Points on a hilly landscape, in no order, each with its height.
From any point a ball takes the steepest step (drop divided by distance) to one of its 2 nearest points. It stops when none of these is lower. Distance is the straight distance between rows; heights are no part of it.
Z274: [-21  -5 -18  13 -16 -13  12  -9  14  -2  15  14  -6  -7   2  -2   0  -4
  11 -15]  height 44.6
Z483: [  8   3   5   2   8   4  -5   6  -5   1   0   5 -14  14   3 -10  -7  -8
  -4   3]  height 28.9
Z377: [ -2   7 -10   5   0  -4  -5  13  19  12  -1  17 -20 -10  -3  -6 -35 -22
 -15  -2]  height 45.9
Z217: [ 14  10  -7  -2   7  16   1  -7 -17   1  -8 -15  20 -26 -13 -10   8  -6
 -11   2]  height 43.3
Z89: [  9 -16  16  -4   1   2  11  11  -2   1   3  -3  28  -3  -3  20  19 -19
  -4  -6]  height 22.3
Z678: [  5 -22  13  -7  -8  18   3  13  -9   4   6 -20  16 -25  -8  29  12  18
  -4  -4]  height 22.1
Z223: [  1   0   1  17  23  18  12   6 -13  -4   5   8  22  -2   5 -21  14 -10
   2   2]  height 34.6
Z336: [-12   5 -13   5 -14   2   1   2 -11  -3  16   7 -22  -6  -2 -14  -1  14
  -2 -12]  height 61.0
Z292: [ -2  23 -12  -6   2 -18   3 -11   9  -8   4   5   9  15  -1 -29  10   1
   5   5]  height 45.2
Z490: [-19   4 -23  15 -15  -3  17 -10  -8  -7  15   9   4 -14  -3 -13  16  -6
   1 -17]  height 48.4
Z672: [ 17   8  -1 -15  12   1 -19   2  10   3 -14 -26   5 -23 -15   9 -19   0
 -12  18]  height 47.5
Z985: [ 18  -2  11  -9  13   2  -3   8  11   4  -1 -11  19  -9  -3  10  -1 -13
  -4   6]  height 26.7
Z73: [ 11   6  10  -1   9  13  -1 -18 -19  -8 -16  -8  11  11   9 -10  17  18
   5  10]  height 53.2
Z134: [ 17  -2  12  -1  23   2  -8  17  22   6  -3  -4  10  -5   1   4 -20 -17
  -3  11]  height 29.3
Z602: [ 15  -2  14  -2  20  13 -17  18   9   1  -2 -11  -7  -5   6   5 -25  -1
 -10  12]  height 32.5
Z333: [ -4 -11   5 -16 -26  -7 -15   7  -8  12  -6 -11 -24  -9 -10  30 -11  19
  -8  -4]  height 64.4
Z473: [ -7   0  17  -2  -5  13 -12  -1 -26  -6  -3  -7 -35  22  11   0  -4  36
   1   4]  height 48.1
Z504: [  2 -14   3   5 -12  -2  -9  15   5  15  -6   8 -23  -9   4  27 -27 -19
 -16  -4]  height 54.4
Z579: [-15   6 -11  10  -9   1  -5 -10   1  -4   5   7 -35   4   6 -11 -18  17
   5  -6]  height 56.8
Z207: [ 22   4   8 -22   8  -4  -4   2   9   2  -6 -21  28  -7 -13   6  14   0
  -3  11]  height 29.5
Z393: [ -4  -7  -1  -5 -24  -8 -10   3  -1  14 -11   4 -34  -3  -3  26 -22   2
 -11  -5]  height 59.6
Z844: [  6   7  -1  -6   0   4  -3   2 -15  -4   6  -4  -5   2  -6 -15   8   8
  -9   3]  height 36.4
Z656: [-11 -18   5  21   2  18  14   4 -11  -8  15   8  12   1  15  -2  19  20
  13  -7]  height 28.2
Z850: [ -7  -2   9 -20 -22 -12 -11  -8 -16   9 -12 -17 -17   3  -8  33   6  26
   3  -1]  height 67.9
Z691: [  7   9   9  -5   7  10 -21   9   1  -3  -7 -12 -24  -2   1  -5 -28  10
 -10  13]  height 38.2
Z871: [ 10  12   0 -10   5  15   3   8 -17   2   6 -15  25 -22 -20 -21  22   4
 -14   2]  height 41.2
Z551: [  7  -3   8 -10  -6 -14   9   1   9  -3   5   0  21  15   3   8  22   0
   5  -1]  height 21.4
Z611: [  7   0  -5 -13 -14 -12  -5  -2   6   6  -2  -8  -1 -11 -11  16  -3  -3
  -5  -1]  height 41.3
Z766: [  3 -13  10   3   6   6   4  20 -14   2   4   8   4   7  -2   5   3 -28
 -11  -6]  height 24.3
Z94: [  3  -7  21  -4  10  10  -6  -7  -5  -6  -8 -12   0  13  10  13   6  34
  13  10]  height 30.5
Z957: [ 10   8  -4 -10  -8 -21   2  -7  -6   4  -7   8   7  17  -6  -1  11 -37
 -10  -4]  height 48.2
Z250: [ -7  11 -18  -7 -22 -13  -2   9  13  13   0  21 -28  -9 -14 -15 -26 -11
 -20  -9]  height 36.1
Z717: [-20 -15   8  21  -3  16   0 -10 -15   4   0   0 -30   2  18  23 -12  17
  11  -6]  height 46.9
Z35: [ -6  15 -11  -5  -2 -16  -4  -8  18  -4   4   5  -8   6  -1 -18  -6   9
   7   3]  height 41.4
Z290: [-11  -4  -8  -7 -28 -20  10   4  11   3  13  16  -5   8  -2  -1  11  -1
   2 -16]  height 38.7
Z878: [  5  15 -10 -19 -13 -14 -13   3  10   7  -7   3 -24   0 -13 -11 -20  -7
 -14   5]  height 14.3
Z849: [ -4 -20   8  18   6   4   4   7  -6   3  -3  20 -13  20  14  14  -7 -28
   0  -5]  height 33.0
Z37: [  5  -3   4  13  16  22  -2 -12  -5  -3 -12  -8   6  -9   8   3  -6   3
   7   9]  height 52.0
Z460: [ 19   5  13 -29  11 -10 -12  16  16  -2   1 -15  15   7  -8   1   1  11
   1  14]  height 32.3
Z368: [-9 -9  3 12  1  2  7  2  4 -8 12  6  2  9 13 -3 11 17 14 -4]  height 23.9
Z837: [  4  26 -11  -6   0  -7   1 -19  -6  -8   0  -4   9   3  -7 -30  17   9
   2   8]  height 48.0
Z67: [ -8   4   4   4  12  -8   4   9  29  -6  11  18  -2  21  14 -19 -12   4
  14   5]  height 8.4
Z786: [ 14   9   9 -22   4  -1 -25   8   1  -4 -12 -12 -19   9  -6  -1 -18  16
  -9  15]  height 43.0
Z596: [  6  14 -10   2   8  -2   2  -1 -14   3  -1   8  -1   4 -10 -21   3 -33
 -14   0]  height 41.1
Z186: [-11  -2   2   3  -4 -15   6  -6  17  -3   1  18 -12  28  17  -2  -3   5
  18  -4]  height 20.2
Z259: [ -2  16  -2  -6  11  -5  13   9   7   5  18   2  34  -9 -15 -25  16 -22
  -4   0]  height 37.8
Z472: [-13  -1 -22  11 -14   4  11  -1 -28   0  10  10 -14  -7  -7 -12   9 -20
  -9 -17]  height 50.9
Z211: [  8 -11   7 -17  -8   4  -3   4   2   1  -3 -24  23 -25 -13  25  16  25
   3  -1]  height 17.4
Z339: [  4  -7  -9  23  13  10   3  -7 -11   3 -14   3  -3  -2   5   7 -10 -38
  -6  -1]  height 47.0
Z189: [ -8   6 -14   7 -13 -17   2 -21   1   3  -8  14 -23  11   7   2 -10 -12
   4  -7]  height 41.6
Z65: [ -1  -5  -4 -14  -7   6  -8  -5   2  -1  -3 -26   8 -28 -13  15   2  31
   5   4]  height 23.3
Z181: [ -3  -1 -16  21   3   8   0 -18  -7   7 -11  -4  -4 -17   2  14 -14 -23
  -4  -2]  height 43.5
Z452: [ -4  -6  -7  -1 -10 -12  -6  12  24  10  -2   8 -16 -10  -1  13 -28  -8
  -5  -2]  height 50.2
Z266: [  8  18   2  -9  13   3   8   4  -5  -1  12  -4  35  -8 -11 -31  24   0
  -5   6]  height 39.3
Z212: [  3  14 -11   7  13  -2   1  -8   7  -1   1   0   3  -7  -2 -16  -7 -17
   0   4]  height 36.3
Z941: [ 17  14   3 -21   9  -7 -24  -3  12  -2 -21 -20  -8   4  -9   5 -21   4
  -7  21]  height 46.0
Z798: [ -4 -14   4 -11 -15 -11   9   0  10  -3  10 -13  30 -19 -10  28  22  14
  10  -6]  height 11.3
Z546: [  2   5  -5  -3  -1 -13  10   4 -17   0   2  16   7  19  -7 -15  19 -36
 -10  -9]  height 45.1
Z958: [  3  -9   7 -11  -9 -11   9  -9   7  -2   0 -12  38  -2  -4  19  31  17
  10  -1]  height 15.9
Z474: [  0  -6  13  19  19  32   2 -14 -13  -4 -13  -3   7   7  23   0   1  22
  14  10]  height 54.0
Z841: [ 10  -8  17   7  14  21   7 -13 -18  -6 -13   0  18  15  18   5  21  18
  10   7]  height 54.8
Z203: [-10  -1   4   5  -1  -6   9  -5   1 -13  15   5  12  15  12  -7  22  32
  17   1]  height 19.4
Z824: [  0  -9  18  -3  13  14  -4  -9   3  -9 -11 -17  17   0   8  11   9  47
  21  13]  height 27.2
Z617: [  7  20  -6  -3   1   4  -2 -29 -20  -7 -14  -7   4  10   0 -18  19  10
   0  10]  height 50.8
Z162: [-14   1  -5   1 -15 -18   8   1  12  -6  15  23  -9  32  14 -14  10  13
  12 -10]  height 28.1
Z544: [-11  -7  -5  10  -5  -2  11  16   2   0  17   8  10 -13  -6   1   4 -24
  -5 -16]  height 33.5
Z268: [ -4   8 -19  16  13   3   3 -15  14  -2  -2  -3   0 -20   3  -6 -19 -17
   5   1]  height 39.4
Z892: [  5 -13  13  -2   1  -8  12  12   5  -2   4   9  24  16   5  13  19 -25
   2  -7]  height 25.8
Z149: [-12 -16  -6  13 -11  -8  12   4  -4   4   3  23 -12  13   7  10   0 -29
  -1 -19]  height 39.7
Z937: [-18 -11   0  11  -5   1  -2  -3   8  -1   7   2 -20  -5   9  10 -15  20
  13  -5]  height 52.1
Z62: [-12 -13   0  25   3  10   2  -4  -5   3  -2  14 -26   7  18  15 -19 -10
   6  -4]  height 40.1
Z174: [ -7   9  -3  12  22   7  14   7   4   0  13   7  29  -8  -4 -24  12 -20
   4   0]  height 36.5
Z80: [-13  -1 -19  17 -13  -6   8  -7 -14   0   3  21 -21   9   3  -9   1 -22
  -4 -16]  height 46.1
Z688: [ 17 -14  22  -7   1   1  -6  30  -4  10   4   8  -5  16   1  12  -7 -15
 -14  -1]  height 14.5
Z375: [-11   5  -8  -5 -19 -23  13   8  19  -1  19  17  10  18   0 -14  15  -1
   6 -12]  height 33.9
Z5: [-10 -15  -1  16   5  14  12  17 -13   1  11  10   7  -7  -1  -1   5 -22
  -3 -10]  height 29.8
Z356: [  0  -4  -4  -6 -11 -10   6   9  12   7  10  -2  13 -22  -9  11   1 -20
  -5  -9]  height 36.9
Z28: [ 19  15  -6 -12   9   9  -8  -3  -5   5  -9 -25  14 -27 -18  -7  -3  -8
 -14  11]  height 45.4
Z166: [  1   5   9 -10  -5   2 -11  -5 -15  -5  -2  -5 -22  18   3  -6   3  24
  -3   5]  height 42.7
Z179: [ -1 -17   6  20  12  27  14   6 -18  -8   1   4  19  -3  12  -2  16   4
   5  -5]  height 31.4
Z144: [ -2  -1   2  -6   8   3 -11  -3  10  -9  -6 -19   0 -10  -5  10  -9  30
  12  10]  height 29.6
Z979: [  7  -5   2  -5  -9  -3  -8  -8  -8   9 -12 -12  -9  -4  -4  25  -6  -7
  -7   0]  height 45.5
Z300: [  6   0  -6  19  23  22   4 -13  -8  -3 -13  -4  11  -6   9  -7  -8 -19
   1   7]  height 50.1
Z689: [-12  -1   7  -1   8   1  -1  -7   7 -15   6  -6  10   8   9  -2  15  52
  24   9]  height 23.7
Z825: [  0   6   3   5   8   1  -3  13  14   2   9  14 -15   9   7 -20 -19  -3
  -2   2]  height 19.9
Z295: [-11   8  -5  -5   1  -7  -9  -7  21  -9  -5  -6 -14   0   1  -5 -18  25
  15   8]  height 35.7
Z977: [  1  13 -12  -9 -16 -24  -6 -17  13   8 -17  10 -25  12  -5  -2 -20 -13
  -5   0]  height 32.4

Call two points neighbours if one is among the 2 nearest of the other. Go from one point of each pair to the other, from neighbour to neighbour, staying as low as possible. Name the highest point that can't be avoided.
Z212, Z985: Z841
Z849, Z798: Z472
Z798, Z67: Z473
Z67, Z688: Z483
Z89, Z211: Z892
Z878, Z849: Z80

For each start below, name the point where the ball stops.
Z333: Z878
Z786: Z985
Z837: Z211
Z290: Z67
Z336: Z67
Z473: Z203
Z474: Z212
Z28: Z203
Z166: Z67
Z979: Z688
Z174: Z203
